Each row is a point on a tangle of strands that fork, close into loops and nearly touch. The rows are in no order.
Points whose rows are less than 30.8 apart are linked; no others are. Some points are linked to none.
fina: [-29  15  13 -28  -3  -5   2 -14  -4  20  -4  21  25   0   0   8  30  10
  10 -15  24  12  17  11]
Mudal: [ 12  -5 -32  25 -12  14 -16   7   1   2  13 -13 -19  -3  -1   3 -22   9
   6  -5 -11 -15 -17  -6]
buka: [-30  16  11 -33   1 -12   6  -5  -8  22 -13  20  25   8  -3   4  30   6
  -1 -12  14  11  19   2]
kamit: [-16   2  14  -4  20  -1   9  -7  -1   8  15  -8  16 -26   2  -6   8  -4
  25 -10  24  10  15  40]
tizek: [ 14 -14   1  19  15  22  -9  -2  10  -2  -6   4   2  -2   5  17 -28 -15
  14   0  -3  -5   5  10]
sevot: [-21  -5  20  -4 -10  17 -12 -15  12   6 -10  39  20  11  12  18  10  -5
   8  -6  14   4  10   5]
gafet: [-16  -8  15   2  -5  12 -11 -12  11   6  -5  33  19   9  10  18   4 -12
   8  -3   3   2   5   7]
zodu: [-16  -7   9   5  -2   4 -12  -9   7   6  -3  22  16  10   8  19  -1 -14
   4  -1  -6  -1   2   9]
poz: [-14  -5  16   0   2 -12  -9 -11   4  12   2   8  19   1   5   8  16  -6
   5   4 -12  -1   1  18]
sokol: [-21  24 -10 -25  -3 -17   7  21  -6  10 -15  19  21  10  -7   9  11  -2
 -24 -29   4  17  11 -18]
fogo: [ 16  -3 -37  22  -8  10 -12  14  -6  12  14 -26 -22 -17  -8 -14 -14  15
  -2  -6  -1 -13 -15   0]
Firof: [  9   2   3  -7  23 -24  18   0  -8  -2  -1 -29  -5 -17  -5 -11  -6  -7
  11   8  13  -6  14  21]
defi: [-14  25  -4 -26   2 -10  13  10 -10  11 -11  13  25  -4 -10  13   0  -3
 -16 -34  26  18  14  -6]
Bufi: [ 21 -32  21  14  18  26  12  -7   4 -14 -18  34   1 -10   8   1  -2  -9
   4   8 -15  14   9  -7]
nol: [ 18  -1 -22  -3  -3  -2  11  14  -5  -3   1 -29 -27 -11  -2 -34   8   8
  -5  16  19 -10 -21 -12]
pufa: [-17  -5  29  -2   2   1 -14 -15   9  11   7  24  23  -6   7   4  28  -4
  17  -7   3   7   3  24]
mes: [ 22 -27  21  11  25  36  12 -11   9  -8 -14  33   4 -25   4  -3  -8  -7
  15   1   3  15  16   3]
zevuz: [-33   2  -4  -1 -14  -1 -13   1   2   5  -7  24  12  26  10  19  -2  -9
  -7  -4 -12   0   5  -9]
zafu: [ -7  -2 -15  -4 -20   0   6  13  -6   2   8 -12 -25  -5  17 -40  25  18
  -6  18  -2 -10 -29 -27]
Mobe: [ 31 -14   6  26 -21  32 -10  11  -1 -21   5   4 -15  10   4  -1 -10  13
 -14   5 -27   5 -25 -11]
Risan: [  1 -10   0  10  14  25  -6  -6   9   4  -9  12   7  -1   9  20 -28 -19
  13  -3   9  -3   9   7]
ropa: [  5  -6  16  13 -28   1 -13   2  -1  -1  10  -7  -8   4   6 -18  14  25
 -24  12 -32   0 -27   0]
neda: [ 18   0  11 -11  21 -21  19   4  -5 -11  -5 -37  -9 -11   0 -15   2  -4
  12  15  20  -6   9  18]
Gatib: [-14  19 -19 -12   6  -9   6  14  -9   8  -7   9  14   2 -12  19 -13 -16
 -16 -34  16  15  11 -14]
soza: [-13  20 -23  -6  12 -10   7  11 -12   8  -2   4   7  -1 -15  19 -23 -18
 -12 -32  17  10  14 -10]
Gotik: [-14  -2  14 -10   9 -21  -1 -11   2  13  -1   0  14   0   4   0  22  -3
   6  10 -10  -2   4  15]
teb: [-11  16 -23  -1  14 -14   8   6 -13   8   1  -2   1  -1 -17  15 -25 -17
  -5 -24  13   2  15  -4]
Topib: [-17 -14  12  -1  -6  25  -4 -10  15   1 -20  42  12  13  15  15  -9 -10
  -1   2   3   4  13 -12]
nos: [ 26  -1  -4  -9   5 -11  12  12  -3 -11  -8 -36 -22  -5  -2 -24   6   4
   1  21  24 -10 -13  -3]
gam: [ 16 -28  23   9  17  32  11 -13  10  -8 -16  40   5 -17   7   0  -3  -9
  11   3   2  14  13  -3]
Tid: [ -3  19   9 -28  27 -27  29  -1  -5  -5  -8   1   6   5 -12  -8   0 -15
   5   4  20  -4  17 -10]
Pife: [ 17 -10  12  23 -24  10 -15   3   2 -11   9   0  -4  10   5   0   1  12
 -16   5 -32   0 -24   1]
miz: [-10  15  -8 -23  -6 -28  18   9  -2 -13  -4   6 -16  30  -5 -16  21   8
   4  14  -4 -15   1 -43]
mos: [ -7  -3  21   4  17   8  -4  -8   8   4  17  -6  18 -25   4  -3   9  -7
  24 -11  14  12   9  42]
bemo: [  7  -4 -14  20  16  12 -10   8  -4   6  -2 -13  -7  -5  -4  20 -37 -12
  17  -8   9 -11  13  18]
fozi: [-28   5  17 -17   0  -4  -5 -17   1  20   0  21  25  -2   3   7  27   1
  14  -8  13   7  11  18]
zov: [-14   9 -15 -13  -1 -33  10  -3  -6   2  -1  -4  -8   8  -6  -6   9   1
  -2  12 -11  -8   1 -18]
bubuk: [ -9   2 -25  -4 -21 -11  10   6  -9   1  12  -7 -24  -5   9 -32  19  17
  -2  14  -5 -15 -20 -31]
tek: [  8   0 -43   8  -5  -7  11   8 -12   4  13 -18 -28 -19 -11 -27  -3  12
  -3   0  10 -17  -9 -17]
pep: [-10  29  -9 -28  10 -23  16  22   1   3 -11  14  15   1 -15  -4   2  -6
 -29 -30   2  14  15 -29]
kez: [-28   4 -12  -2 -11  -9  -9   1  -1   7  -1  14   7  18   4  19  -3 -10
  -5  -4 -14  -1   2  -9]
fuza: [-31  13 -21  -7  -9 -12  -6   7  -5   7  -2  12   6  18   0  21  -3 -11
 -12 -14  -9   5   6 -17]
Ziru: [ 10  -2 -41  15  -8   0  -2  10  -9  11  14 -23 -24 -18  -9 -19  -7  14
  -2  -3   1 -14 -14  -6]
levaz: [  6 -10  32  12  10  23 -12  -9  17  -7  11  17  17 -15   6   6  13 -12
  21 -12   9  15   2  29]
vid: [  1  -9  31   4  -5 -15 -11  -9   7   2   1  -8   7   6   8  -9  30  16
 -11  16 -31   0  -8  12]
darud: [ -4  -2  -8  -1 -21   3  -1  10  -3   5   7 -16 -22  -6  16 -39  21  21
 -14  18  -9  -5 -30 -18]
Donu: [ -4  -9  16   3   7  38   1 -18  15  -1  -2  23  11 -16  10  11 -14  -6
  27 -11  34   7  14  15]
foti: [ 13 -24  10  20  -2  19  -1  -1   9 -17 -10  25  -5  12  12   7 -17  -6
   2  12 -29  -1  -4 -16]
zirud: [-30  16   5 -30   1 -18   6   1  -9  18 -15  20  22  13  -4   5  26   2
  -9 -10   5  11  18  -5]
Dezar: [ 16  -5   4   4  10  -7  -4  -2  -2   4   5 -37  -1 -19  -2  -5  -5   2
  -1   5  -3  -2   4  30]
loru: [ 17 -31  15  19   4  18   9   0   3 -20 -16  31  -6   5  10   2 -10  -4
  -1  14 -32   7   1 -19]
refu: [ 11  -2 -18  -5  -9  -1  11  16  -2  -4   2 -22 -25  -4   6 -34  17  10
  -6  21  16  -9 -27 -20]
Fira: [-18  -5  22  -1   4  -5 -13 -14   6  13   3  18  22   0   6   5  23  -6
   9  -2  -5   3   4  21]
bak: [-11   9 -36  -1 -16 -20   9  -1  -9   1  15  -6 -19  -3  -4 -13   4  10
  -4   2 -10 -12  -7 -28]
Vina: [ 22  -3  12  -7  15  -7   5   2  -1  -5   1 -50 -10 -20   1 -16   1   7
  -1  13  12   2  12  28]
pib: [-15   3 -29  12 -25  -6 -11   0  -3   1  16   1 -13   8   6   6  -8   4
   2  -3 -22 -12 -11 -20]
fuga: [ 25  -4 -11  17 -12  21 -19   9   0   5  11 -27 -13 -10  -8 -12 -10  17
 -20   1 -11   0 -21  10]
did: [ 29  -1  10  15 -25  34 -14   7  -6 -11  15  -5 -10   8 -11  -9   2  19
 -35   5 -22  14 -25   5]
Raba: [-15   3  11 -21  15 -27   9 -11  -3  11  -6  -1  11   1   3  -4  23  -4
  10  14   0  -3   8   7]
zat: [ -2  -6  10  -6 -11 -19  -1  -2   2   3  -5 -17  -9   5  10 -19  23  19
  -8  27 -18  -8 -16  -5]
suz: [ 37 -23  15  23  -3  27   2   7   1 -29  -7   9 -12  10   6   5  -8   7
  -8  12 -30  11 -11 -14]
vuza: [-15  23   6 -29  18 -16  26  -3 -12   9  -4   8  20  -9 -13   0   0  -5
  -3 -19  31  11  22   2]
nus: [ 12  -1  13  -9 -10   7  -4   0   6   0  -1 -30 -14   0   6 -27  22  21
 -28  29  -5   3 -21   1]
ret: [-20  13 -40   3  -6  -7  -3   9  -5  -2   9   3  -7  12  -2  21 -15  -9
  -8 -23  -8   2   6 -29]
sodak: [ 36  -7  10  19 -10  26 -17   3   3 -11  10 -15  -4   1  -8   4  -7  11
 -21   2 -18   6 -15  14]
fuf: [ -9  -7   2   1   8  30  -2 -12   9   6 -13  21  10  -2  10  20 -22 -15
  11  -7  23   3  13   3]
separ: [-16   4 -12  -2   0 -19  -3  -5  -4  10   2  -2   5   3  -3  10  -2  -9
   0   2 -11  -4  -1   3]
fek: [ 12   4 -34   5   2 -18  12   6 -11   2   6 -22 -26 -16 -18 -20 -11   6
   0   2  11 -17  -1  -9]
kur: [-19  16  14 -36  19 -18  22  -8  -7  12  -9  12  18   3  -4  -4  24  -2
   9  -1  21   7  19  -1]
Botag: [ -5   5 -33  -3 -15 -17  12   2  -8   1  11  -9 -22  -6  -1 -24  10  13
  -2  10  -4 -13 -14 -27]
reb: [ 22   1  10 -13  16 -21  17   4  -3 -15  -7 -34 -10  -2   0 -14   7  -3
  12  21  23  -8  -1   8]
Gud: [-18   2 -21   3   3  10  -7   2   3   5  -7  10   2  12   5  27 -24 -19
   1 -10   4   0   6 -13]
mub: [ 14 -11  41  14  12  27 -11  -6  17 -18  12  21  13 -13   5   3  21 -11
  19 -14   6  25   0  25]
fosep: [-33  -5   8  -1 -16  10 -14   0   7   2 -15  36  17  29  13  17   0  -7
  -5  -2  -8   1  10 -10]
Kuvi: [ 10 -16   6  26 -23  15 -10   4   5 -18   3  16 -12  15  13   4 -12   4
  -1   6 -33  -6 -17 -16]
sema: [ 22  -9 -27  29  -6  26 -18  12   6  -3   7 -10 -20  -2   0   6 -30   9
   8  -2 -10 -16 -14  -8]
rabo: [ -2   1  -6  -7   6 -26   4  -7  -3   7  -2 -17  -1  -4  -2  -4   5  -1
   3  14  -8  -7  -2   5]
Kodup: [ 23 -12  37  16  16  28 -12  -4  13 -22  13   7  11 -10   1   8  15 -11
   8 -11  -1  24   5  25]
pide: [-22   7  16 -15 -14  20  -8 -21  11   5  -2  28  21  -1   7  19  15   8
  20 -20  35  13  12  10]
puger: [ 14 -19  14  13  23  37   1  -6  13  -4 -10  18   6 -15   7   9 -25 -12
  19  -1  13   1  16  12]
naki: [-17  22 -13 -20   0 -12   5  15  -7   9 -11  14  20   4  -8  16  -1  -9
 -20 -32  14  17  10 -14]
Sol: [-20  20 -13 -22   6 -28  13   3  -8   8  -6   8   7   9 -11   2   6  -7
 -12  -7  -4   4  12 -19]
Kos: [  9   0  -9  -9 -10  -8  11  13  -2  -8  -3 -18 -24   7   8 -29  22  10
   0  24  15 -12 -29 -23]
pas: [ 22 -23  21  14  27  39   5  -6  12  -9 -10  21   5 -20   6   3 -18 -10
  19   0   8   8  16   9]
reri: [ 11  -5   5  13  15   3  -9   1  -1   4   7 -23   5 -17  -1   8 -16  -9
  11  -7   1  -3  11  36]
kup: [ -7  -9   4  11  -2   6 -12  -7   8   3  -1  16  10   9   8  20  -9 -14
   5   1 -13  -4  -3   6]
ledu: [  5 -21  10  13   7  23  -2  -8  14  -6 -12  29   4   6  11  14 -18 -16
   6   7 -10   0   3  -6]
bigik: [ -5  21   4 -31  17 -30  23   2   0  -7 -11   7   1  20 -12  -8  10  -9
   0   7   7  -6  12 -27]
bope: [  8  -7  10  21 -32   9 -15   5  -2  -7  12  -1  -9   7   7 -12   5  21
 -19   5 -34   0 -29  -3]
soni: [ -2  22  14 -34  24 -26  26   1   0  -7 -12   9   7  18 -11  -7   6 -13
   5   5  18  -5  15 -20]
dib: [-21   8 -29   3 -17 -19  -4  -1  -6   3  10   1  -9   9  -1   4  -1   3
  -3  -1 -20  -8  -5 -19]
zar: [  6  -7  24   9 -21  -3 -11  -2   2  -1   5 -11  -4   8   6 -18  21  27
 -25  16 -31   0 -21   4]
vuk: [  8 -10 -15  22  -3  14 -13   1   9  -3   1   1  -9   6   5  16 -27  -8
   8   2 -16 -10  -9  -4]
bunaf: [-13   6  -4  -2  16  -9   6  -5 -11  13   5  -5  11 -13  -6  10 -12 -16
  11 -12  18   0  15  25]
rotu: [  5   0 -12  -6   2 -25   7  -3  -3   3  -2 -23 -11  -7  -3 -12   4   4
   0  16  -3 -10  -9  -2]
vufe: [ 14  -3 -10  23 -28  26 -17  12  -1   0  18  -6 -17  -4   5 -15  -4  18
 -16  -1 -23  -1 -32  -6]
kile: [ 45 -10   0  24  -6  40 -17  14   3 -14   4 -13 -13   3 -10   3 -23  14
 -13   2 -13   3 -13  -1]
kanis: [ 10  -9   5  16  -9  -2 -14  -5   5   0   7  -8   1   0   4   6  -1   2
  -6   6 -24  -4 -14  13]
mudiz: [ 45 -20  13  20  -1  35   2   8  -5 -31  -6   2 -15   9  -1   6  -7  11
 -15  10 -24  15  -8 -13]
Lorup: [-13   9  -9 -20   0 -34  13   0  -5  -1  -7  -2  -8  15  -4 -10  16   3
   1  17  -9 -10   1 -24]
finu: [-26  11 -29  -1  -8  -3  -7  10  -1   2  -2  11   0  18   3  24 -11 -13
 -10 -17  -8   6   6 -25]
Nur: [-15  -4  30   0  -3  13 -15 -17  13   5   7  33  22  -7   7   5  26  -1
  24 -12  13  10   1  23]
fiz: [ 10 -14  13  15  21  33  -4  -2  10  -3  -3   7   7 -13   7  13 -25 -15
  23  -8  17   0  15  22]
Sof: [-10  -1 -20  15 -17  -3 -12  -1   1   1   8   3  -8  10   5  12 -13  -2
   2   1 -22 -10 -10 -11]
metim: [  9   0   0 -12 -11 -14  10  12  -1 -10  -6 -17 -20  17   9 -23  26  12
   4  26  11 -14 -28 -21]
migo: [ 11  -3  -2  -7   0 -17   4  -1   1   1  -4 -30 -11  -7   2 -17  11  10
  -4  22  -2  -7 -14   2]
mivir: [ 19   5 -20  -6   2 -20  20   8  -4 -12   0 -19 -26  -4 -11 -25  -1   2
   3  13  22 -18  -9 -19]
Zeri: [  5 -11  12  15  18  23  -7   0   5   1   5  -1  10 -13   5  14 -21 -15
  23 -12  16  -1  13  32]
nidof: [-39   3   5  -9 -22  11 -16   7   4   5 -21  34  21  31  14  18   7   1
 -12 -11   1   7  14 -11]
vip: [ -4  19  11 -23  29 -23  33  -1  -8  -4  -3  -2   6  -4 -14 -10  -9 -14
   7   0  28  -3  23   1]
lefo: [ -2   8  -6 -11  18 -29  17  -5 -10   4  -3 -13  -1  -7 -11  -4  -4 -10
   6   7   8  -6  10   3]
Puriv: [ 51 -14   8  18  -3  43  -5  11  -5 -28  -2  -4 -14   9  -8   6 -11  14
 -18   9 -16  16  -8  -8]
rubor: [-23  17   5 -21  -6   7   6 -13  -4  10   2  14  26  -8   0  19   9   8
  11 -28  41  16  16  14]
nek: [ 26   2   6 -13   5 -17  12   9  -1 -16  -8 -33 -15   6   1 -17  13   1
   7  22  25 -11 -15  -1]
linu: [ -9  12  -5 -12  21 -25  19  -4 -13   7  -1  -7   4 -10 -14   0 -11 -15
   3  -5  14  -1  17   9]
muz: [ 10  -3 -18  10 -16   5  -9   6  -2   9  11 -24 -17 -13   0 -21   1  18
 -14   7 -12  -4 -26  -1]
lopev: [ 10 -10  10  20 -17   2 -15  -2   5  -5   8  -2   0   6   6   5   1   7
 -10   6 -30  -3 -19   7]
Namo: [-10  23 -10 -20  17 -26  20   4  -8   4  -3   2   5  -2 -20  -2 -10 -13
 -13 -14  11   5  17 -15]
mogok: [-21  15 -40   3 -14 -14  -1   5  -9  -3  16   2 -11   9  -4  12  -6  -2
  -8 -18 -13  -2   6 -33]
rus: [ -6   4  -8   6  18  -7   4   1 -14  11   4 -11   3 -13  -8  12 -23 -15
  12 -13  17  -4  18  27]
gib: [ 11  -5   4   9  -3  -7 -11  -6   4   3   6 -21   1  -7   1  -1   3   6
  -8  10 -19  -2 -12  17]
Fozos: [ 46 -10   5  21  -9  43 -12  12  -2 -20   3  -6 -13   7 -10   3 -15  15
 -19   3 -16  10 -15  -4]
noda: [ 37 -12  -5  26  -3  30 -20  12   6  -9   4 -16 -12  -1  -4   5 -25   9
  -5  -1 -13  -5 -13   5]
rog: [ 21  -5  16   8  10   4 -12  -3   4  -2  11 -34   5 -18  -3  -2  -3   2
  -5   0  -7   5   6  35]
rokil: [ 25  -1   5  12 -21  27 -16   5  -1  -2  15 -15 -10  -2  -9 -14   1  20
 -35   6 -19  10 -25   8]
tene: [ 34 -17  33  17  17  30  -8  -2   9 -30   6   7   4  -4   0  11  11 -10
   2  -6  -7  25   8  15]
sevok: [-17 -12  20  -5 -11  26  -6 -16  15   0 -18  46  15  10  13  16   3  -3
   4  -2  16   6  14  -6]
zize: [-22  11 -23  -9  -6 -29   5   0  -7   4   3   1  -6   8  -6   1   4   0
  -5   2 -15  -4   2 -20]
mebe: [  5  -5   8   5   7 -12  -8  -8   3   6   5 -17   9 -11   2   3   4  -4
   1   5 -11  -1  -2  24]
deveg: [ 43 -18  28  18   9  32  -7  -1   2 -32   4   1  -1   5  -4  14   8  -3
  -9   0 -14  23   5   9]
guzud: [-13  18   4 -22  23 -21  26  -4 -12   7  -2   1  13  -9 -13  -4  -3 -12
   3  -8  24   4  22   5]
napug: [-20   7  -7 -10   5 -23   2  -7  -6  13  -1   3  11   4  -3   9   4 -10
   0   0  -5   0   5   3]
gep: [-33  14   1 -22 -14  -5  -7   9  -6  15 -19  25  26  20   3  17  20   4
 -15 -20   7  13  15  -5]
fugen: [ 15   6 -26  -5  -2 -16  22   7  -2 -13   6 -10 -26  -2 -10 -29   3   4
   2  12  21 -20 -13 -30]
Tus: [-32  10   0 -17 -21   6 -12  11   0  11 -24  28  25  23  11  22  14   4
 -15 -21  12  14  14  -9]
pesuk: [-33  18   2 -28  -9 -13   0  12  -9  18 -21  22  24  21  -2   7  26   8
 -18 -20   4  14  18  -8]
Sose: [-26   6   8 -17   5 -13   0 -11  -3  19  -3  14  22   2   2   8  18  -6
   6  -4   6   4  10  12]
Sugo: [  3  -9  -3  23 -28   9 -15   3   4 -11   9   9 -12  12  11   4 -11   6
  -1   4 -32 -10 -20 -12]
zatig: [-20  -7  -2  19 -31   5 -15   2   3 -15   4  23  -9  25  17   4 -13   2
   3   4 -34 -10  -5 -26]
nam: [ 14  -6  23  11  14   8 -12  -5   9  -4  14 -19  13 -18   0   3   3  -4
   4  -5  -6   8   8  38]
tude: [ -6  -3 -10  11  12  14  -7  -3   1   7  -5   4   5   1   2  23 -30 -20
  13  -8  11  -4   9  11]
Lafu: [  2 -10  21  11  13  36  -4 -10  15  -5   7  15  13 -19   9   6  -9 -10
  31 -14  27   9  11  28]
buvi: [ 18  -5 -12  15 -13   6 -15   3   1   5  10 -25 -11  -9  -3  -8  -6  13
 -13   5 -15  -5 -21  10]
rim: [-25  22  -9 -27   2 -25  10  12  -7  10 -12  15  13  15  -9   4  13  -4
 -19 -15  -4  11  14 -22]
nid: [-13  26   1 -27  11 -14  20   4 -12  10  -8  10  22  -8 -15   5  -4  -5
 -13 -28  28  15  18  -3]
situ: [  9   3   2 -16  -6 -22  12   9  -2 -13  -9 -12 -18  24   4 -17  26   7
  11  25  10 -17 -22 -23]
mufib: [ -5   1   9  -4  26 -14  19   1 -11   5   9 -20   5 -23  -3  -8  -6  -9
  18  -3  21   0  23  37]
nogek: [ -9 -15   8   7  -1  20  -5  -8  13  -3 -14  35   6  14  13  16 -13 -15
   2   5  -7   0   6  -9]
kedul: [-11   1  11  -4  24  -8  14  -4  -6   8  11 -14  12 -24   0  -4   1  -8
  22  -7  20   5  19  39]
Zufog: [-30  19  -1 -30   2 -26  10  10  -9  12 -17  17  13  21  -5  -1  21   1
 -14  -7  -6   8  18 -19]
Bobo: [  6 -17   5  18  -3  16  -7  -3  11 -10  -7  21  -2  12  11  13 -17 -11
   4   7 -23  -6  -6  -8]
naz: [  1  22   1 -28  12 -30  22   4   4 -15  -8   5  -6  24 -13  -8   7  -7
   2   8   9 -13   7 -34]
bubuf: [-26   9  -2 -17   3 -19   1  -5  -7  16  -5  12  17   8  -2  11  11  -8
  -3  -3  -1   4  10   2]
Budes: [  3  -7  22   9  15   9 -10  -9   9   1  13  -6  17 -19   4   5   6 -10
  14  -7   1   9   7  37]
Donof: [-13  -6  -7  20 -30   4 -15   2   2 -10  10  15 -11  19  15   5 -12   5
   3   3 -33 -12 -12 -19]
seg: [  1  -3 -23  13 -24  10  -8   8  -4   9  19 -14 -19 -13   7 -26   5  19
 -11   4 -15  -7 -29 -11]
ridan: [ 25 -19  12  25 -17  22  -4   7   1 -25  -1  13 -14  13  10   2 -10   7
  -6   8 -33   2 -18 -16]
Dur: [ -9  -4   7   7  13  19  -2  -7   1   7   6   3  14 -15   4  14 -14 -14
  23 -15  26   3  14  32]
luma: [  1   1   1  -1  20 -17  10  -2  -9   6   3 -24   3 -19  -5  -4  -7  -9
  11   2  10  -3  14  28]
rika: [ 20  -2 -15  -5   0  -8   8  11  -4  -2  -3 -35 -23 -12  -4 -28   4   9
  -6  17  16  -8 -16  -4]
vela: [ 29  -4  10  13  -9  16 -17  -1   4  -4  11 -23  -2  -4  -8  -2  -3  12
 -23   5 -17   6 -13  19]
Rolol: [-11  -4  23  -5 -10  29  -8 -24  21  -5  -2  38  14  -8   9  11  10   4
  28 -11  32  13   9   8]
vikod: [ 10  -4 -27  22  -8   5 -14   4   0   4   9 -17 -14  -4  -4   5 -21   4
   3  -2 -11 -13 -13   2]
Gutib: [  1 -10  24  10  10  27  -8 -12  16  -4   7  19  16 -15   8   9   0 -12
  26 -12  19  10   5  27]
mov: [ 18 -33  19  16  12  21  11  -3   3 -16 -18  34  -1  -1  10   2  -5  -7
   0  12 -25  12   7 -14]
Pira: [  5  -5  14  -5 -14  -6  -4   0   5   2  -3 -23 -12   3  11 -26  23  23
 -18  26 -15  -2 -23  -4]
lemes: [  8   6 -32   5   8 -23  12   3 -12   2   5 -20 -22 -13 -20 -11 -18   2
   1  -3   7 -15   5  -5]
niniz: [  6  -7  32   6 -13  -6 -11  -7   5  -3   4 -12   1   8   5 -15  27  24
 -24  19 -31   3 -14   8]
Keve: [ 18  -7 -20  24   1  10 -16   7   2   2   5 -20 -11  -5  -5  11 -29   0
   7  -3  -6 -13  -5  10]
kulan: [-17   8  13 -29  19 -23  16  -8  -5  12  -9   5  14   4   0  -4  25  -6
  12   9  10   1  14   2]
sezov: [ -9   2 -33  13 -26  -4  -7   1  -6   4  20  -5 -18  -4   5  -8  -1  12
  -1   0 -19 -14 -18 -17]
Nase: [ 21 -14  -3  22   5  18 -14   1  10  -7  -1  -5  -4   1   3  15 -25  -6
   7   2 -14  -6  -5   6]
voti: [ 31 -10 -13  28   0  24 -21  12   6  -4   3 -17 -14  -2  -4   7 -31   8
   3   0  -9 -11  -8   5]
risal: [ -5   2  -1 -16  -2 -31  11  -1  -2  -2  -9 -10 -11  15   2 -13  20   6
   6  25  -6 -13  -8 -18]
vok: [  6   4   4 -17  14 -29  18  -3  -3  -5  -8 -19  -4   2  -2  -9  11  -5
  11  20   8  -9   1  -3]
Dudiz: [ 17  -3   9  -9  -1  -4  -2  -2   5  -1  -5 -37 -11  -5   6 -20  17  15
 -15  26   0   1 -15   6]
kotil: [ 16  -4   8  -2  16 -10   3   0  -2   1   3 -43  -5 -21  -3 -11  -4   3
   1   8   4   0  10  31]
vel: [ -3  17  -3 -26   2 -30  19   6   0 -14  -7   6 -12  31  -9 -12  16   0
   4  13   2 -15   3 -39]
rin: [ -3  -1 -27  14 -27   2  -8   4  -5   7  20  -8 -19  -9   9 -17   3  16
  -5   2 -18 -12 -25 -14]
Paveg: [  5  12  -8 -12  19 -31  23  -2  -7  -6  -3 -13 -10  -4 -15 -10 -10 -10
   5   8  14 -11  11  -7]
suke: [ 22  10  -9  -8   9 -24  22   6  -1 -19  -2 -14 -22   2 -17 -21  -8  -5
   7  11  26 -20  -2 -17]
kisa: [ 13  14  -5 -13  18 -29  25   2  -3 -15  -4 -12 -16   1 -18 -15 -12 -10
   6   9  20 -15  10 -13]
duv: [  1  -1  -8  16  18   5  -4   7 -10   9   2 -13  -2 -10  -5  18 -33 -15
  17 -14  15  -8  17  28]
Diga: [ -2  -2   0  -1   8 -19  -1  -8  -1   8   2 -17   6  -8   0   0   4  -5
   3   9  -9  -4   0  18]
pesi: [-21  20   3 -23   1  -1  12  -7 -10  13  -1  11  26 -10  -6  15   3   1
   3 -28  38  17  17  11]
vevap: [ -5  -8  18  -2  -8 -20  -7  -7   4   5  -2 -12   1   7   8 -12  23  17
  -7  22 -27  -6 -11   4]
dokoz: [-25  13  10 -19 -12  12  -3 -19   4   8   2  19  23  -5   3  18  14  11
  18 -25  39  14  13  13]
Reg: [-14  -2  27  -1  -6  22 -12 -20  17   0   6  33  19  -9   8   8  17   3
  29 -14  26  11   3  19]
vafiv: [  0   7 -28   6   8 -20   4   0 -12   7   5 -17 -10  -9 -16   3 -19  -7
   2  -5   1 -10   5   2]
rul: [ -6  -2   4 -12  -4 -28   6  -2  -1   2  -9 -14  -7  10   8 -14  22  11
   2  26 -12 -11 -11 -10]
vife: [ -8  10 -23   2  12 -17   5   0 -12   9   3  -8  -1  -4 -14  12 -21 -14
   2 -13   6  -3  10   4]
Domus: [ 31  -6  11  22 -25  33 -12   8  -5 -17  12   0 -13  11  -2  -3   0  18
 -26   4 -25  10 -26  -4]
popip: [-17  -2  23 -12 -16  27  -9 -24  17  -2  -9  40  16   1  11  16  11   9
  18 -11  31  11  14   1]
zun: [-13  -1 -14   9 -10 -13 -10  -4   0   6   6   0   0   8   2  11  -6  -5
   1   2 -19  -7  -8   0]
Fomiv: [-12   0   2   3  12   7   0  -7  -5  11   5   2  16 -11   1  16 -13 -16
  17 -13  21   2  12  28]
tezug: [-24  18  14 -40  11 -15  17  -8  -8  17 -12  18  22   6  -4  -3  30   5
   4  -9  21   9  22  -1]
ronu: [ -3  -7 -17  16  -8   9 -13  -2   8  -2   1   8  -8  13   8  17 -23  -9
   6   2 -17  -9  -7 -11]
roz: [ -7  27 -10 -24  17 -26  20  13  -1   1  -6   7   9  -1 -20  -4  -8 -10
 -22 -24   8   9  17 -26]
bire: [ 27  -2 -14  17 -11  32 -24  18  -1   8  13 -29 -15 -13 -12 -16 -15  20
 -23  -2  -5   1 -18  10]
Borat: [-13  17 -20 -13  10 -29  14   0  -8   5   0  -1   1   1 -16   3  -6 -11
  -8  -8   1   1  10 -15]
rok: [ -9  -6   7  -5   4  36   2 -18  13   4 -12  23  12 -10  11  19 -20  -6
  17 -12  35   7  18   4]
meni: [ -4  -4   5  -1 -23  -3  -4   6   0   4   3 -16 -18   1  15 -33  22  25
 -17  23 -17  -5 -29 -13]
fubo: [-17  12 -40   2 -15 -17   3   0  -9   1  16  -2 -14   4  -6   3  -4   4
  -5  -9 -13  -9  -1 -27]
fakos: [ 23  -2   7   6 -15  16 -14   0   2   2  11 -25  -8  -6  -7 -15   4  19
 -32  11 -16   8 -20  12]
logad: [ -8   1 -14   9  11   2  -5  -1  -5   9  -1  -2   4   1  -3  22 -25 -19
   8 -11   8  -4   8  10]

A tip is a point with one link. Name the tips that can be reached along the links from each point below, in the order of the rows.
zodu -> bemo, kup
Mobe -> sodak, zatig
Kos -> Vina, situ

A fork is a point with three links, a tip a point with one. Leave the first point through the second and follow the links. Name the first fork or tip that comes.
Rolol, Reg -> buka
Firof, neda -> situ
puger, fiz -> bemo
rok, Donu -> deveg
Mobe, Domus -> sodak

How many points has the smallest loop of links through each point below? Write - if it is on no loop.
zov -> 15
vid -> 19
sema -> 5
Bufi -> -
Raba -> -
